Points on a hilly landscape, in no order, each with its height.
A ball rolls from a point to whichever of its 6 nearest points has the largest drop for the distance, and stops where none of them is lower. Distance is the straight distance between rows; heights are no part of it.
(949) h=338: [104 138 101 183 143 124 181 177 209]
(572) h=440: [ 93 121  99 166 134 127 175 167 194]
(275) h=342: [155 136 173  79 176 144  81 122  72]
(328) h=594: [181 174 134 210 138 119 151 163 135]
(527) h=560: [142 136 122 182 136 125 127 142 118]
(382) h=487: [124 139 108 189 136 119 164 167 168]
(860) h=526: [161 145 134 185 148 121 121 140 106]
(516) h=278: [132 120 147  83 136 131 100 103  92]
(50) h=252: [151 124 164  41 123 132 106  95 100]
(580) h=490: [ 85 117  94 157 121 127 163 158 185]
(216) h=473: [129 117 139  51  89 122 122  81 120]
(221) h=508: [155 138 131 170 148 126 114 137 104]
(594) h=395: [ 97 109 120  84  82 126 131  98 136]
(755) h=561: [129 127 120 160 135 125 120 131 112]
(535) h=535: [174 154 135 198 146 120 127 147 111]
(473) h=546: [161 172 128 209 128 121 173 169 164]
(69) h=519: [165 129 140 157 162 129 100 128  87]
(881) h=273: [139 118 152  56 109 126 109  91 109]
(318) h=371: [150 131 164  91 165 139  86 114  78]
(805) h=522: [119 117 125 125 122 132 113 114 112]
(772) h=74: [160 133 155 119 166 138  88 124  78]
(673) h=592: [119 108 131  58  88 119 126  86 129]
(277) h=695: [ 68 113  90 142 123 130 167 155 194]
(483) h=448: [115 107 131  83 109 125 116  97 108]
(412) h=457: [143 126 132 152 146 126 107 126  99]
(124) h=430: [137 115 151  42  98 116 119  82 117]
(162) h=357: [148 128 159  99 159 139  85 113  78]
(933) h=520: [121 121 122 144 127 133 115 120 110]
(850) h=343: [ 69 108  96 109  90 131 149 128 160]
(679) h=334: [151 130 169  50 148 138  96 105  88]
(945) h=276: [ 94 110 110 112  94 125 126 114 138]
(638) h=364: [162 138 166 104 180 142  83 126  75]
(58) h=576: [189 172 143 207 143 115 137 153 117]
(290) h=374: [ 84 111  92 136 110 130 150 139 162]
(414) h=322: [107 109 118 103 104 132 121 107 116]
(187) h=397: [126 119 140  90 118 133 106  99 104]
(642) h=538: [184 151 143 194 160 119 118 148 101]
(259) h=407: [117 127 110 177 128 129 133 146 136]
(132) h=422: [141 121 138 138 141 129 107 121  91]
(797) h=402: [114 134 104 179 130 125 155 155 162]
(335) h=501: [129 118 138 115 133 134 105 106  95]
(752) h=313: [ 82 109  99 115  90 131 140 124 148]
(366) h=289: [152 130 168  41 135 133  95  96  93]
(308) h=577: [171 169 128 208 137 121 156 160 141]
(505) h=246: [137 120 147  78 128 131  98  97  96]
(121) h=551: [137 144 111 195 132 124 151 161 148]
(844) h=266: [ 87 109 101 130 106 132 139 124 146]
(546) h=382: [ 91 111 107  86  76 124 137 101 146]
(759) h=527: [128 145 108 193 133 123 164 165 166]
(570) h=287: [108 117 112 132 117 132 123 124 119]
(194) h=298: [155 135 170  51 159 140  86 109  83]
(811) h=581: [156 154 120 203 137 124 149 160 141]
(488) h=381: [129 154 112 195 140 126 184 175 195]
(336) h=379: [109 133 101 178 134 123 168 164 179]
(558) h=262: [109 122 111 146 118 133 128 132 131]
(100) h=442: [107 112 118  81  90 121 125  93 125]
(20) h=567: [148 137 122 186 140 125 130 150 118]
(404) h=333: [ 95 125  99 162 122 131 154 152 166]
(595) h=332: [164 146 187  41 179 149  84 126  82]
(703) h=280: [148 120 156  40 121 122 105  85 109]
(169) h=549: [138 115 141  34  81 109 126  76 126]
(887) h=177: [136 122 151  59 124 129 101  94  99]
(727) h=408: [125 118 140  69  99 126 112  92 110]
(82) h=675: [ 75 118  98 154 131 126 168 166 205]
(751) h=336: [ 78 105 100  92  85 128 141 110 151]
(718) h=367: [139 127 148 101 143 135  93 112  83]
(498) h=489: [136 128 128 153 137 125 111 126 103]
(300) h=436: [142 157 115 202 134 118 174 174 179]
(750) h=286: [146 126 158  68 145 138  93 106  89]
(552) h=392: [ 87 120  96 161 123 130 163 159 177]
(411) h=203: [ 95 123 100 166 147 127 186 176 224]
(166) h=773: [126 113 132  35  60 105 139  76 140]
(211) h=365: [165 137 160 130 179 139  86 122  73]
(900) h=547: [165 148 128 200 144 122 137 153 124]
(142) h=396: [118 121 116 145 121 129 120 121 121]
(832) h=344: [104 138 104 174 150 128 193 175 219]
(567) h=435: [ 75 113  95 132 107 136 150 142 165]
(313) h=491: [158 133 137 157 154 127 106 131  95]
(658) h=377: [144 123 141 130 149 133  99 121  88]
(861) h=226: [ 99 115 113 132 111 132 130 122 133]
(284) h=405: [ 91 105 114  71  69 127 141  96 153]
(976) h=447: [133 122 134 131 140 129 106 118  97]
(927) h=185: [120 144 108 189 136 124 181 173 196]
(61) h=502: [127 138 108 184 125 121 147 155 152]
(610) h=89: [112 115 128 108 110 132 116 109 110]
(367) h=251: [156 140 178  54 166 146  85 115  81]
(32) h=352: [150 128 164  76 161 140  88 111  77]
(848) h=536: [146 151 116 196 134 120 164 161 161]
(49) h=513: [103 106 119  65  71 119 134  91 136]
(943) h=309: [ 98 118 104 162 118 134 141 149 153]

For each start below, name the point where the ball stops.
(277) => (861)
(976) => (772)
(718) => (887)
(328) => (772)
(20) => (772)
(121) => (861)
(259) => (861)
(900) => (772)
(673) => (887)
(82) => (927)
(61) => (861)

Call two points neighbours if one is among the 6 nearest of the other. Go from one point of each pair to the other, from neighbour to neighbour, staying as low as possible. Name the highest point that can't be avoided.
(861) / (367) => (187)
(772) / (887) => (162)
(610) / (861) => (570)
(927) / (861) => (336)
(887) / (367) => (750)

Two balls start at each pair of points below. Name the first point that both come to, or write never.
(759) / (580) => (404)
(498) / (313) => (658)
(546) / (49) => (945)
(850) / (751) => (861)
(832) / (290) => never
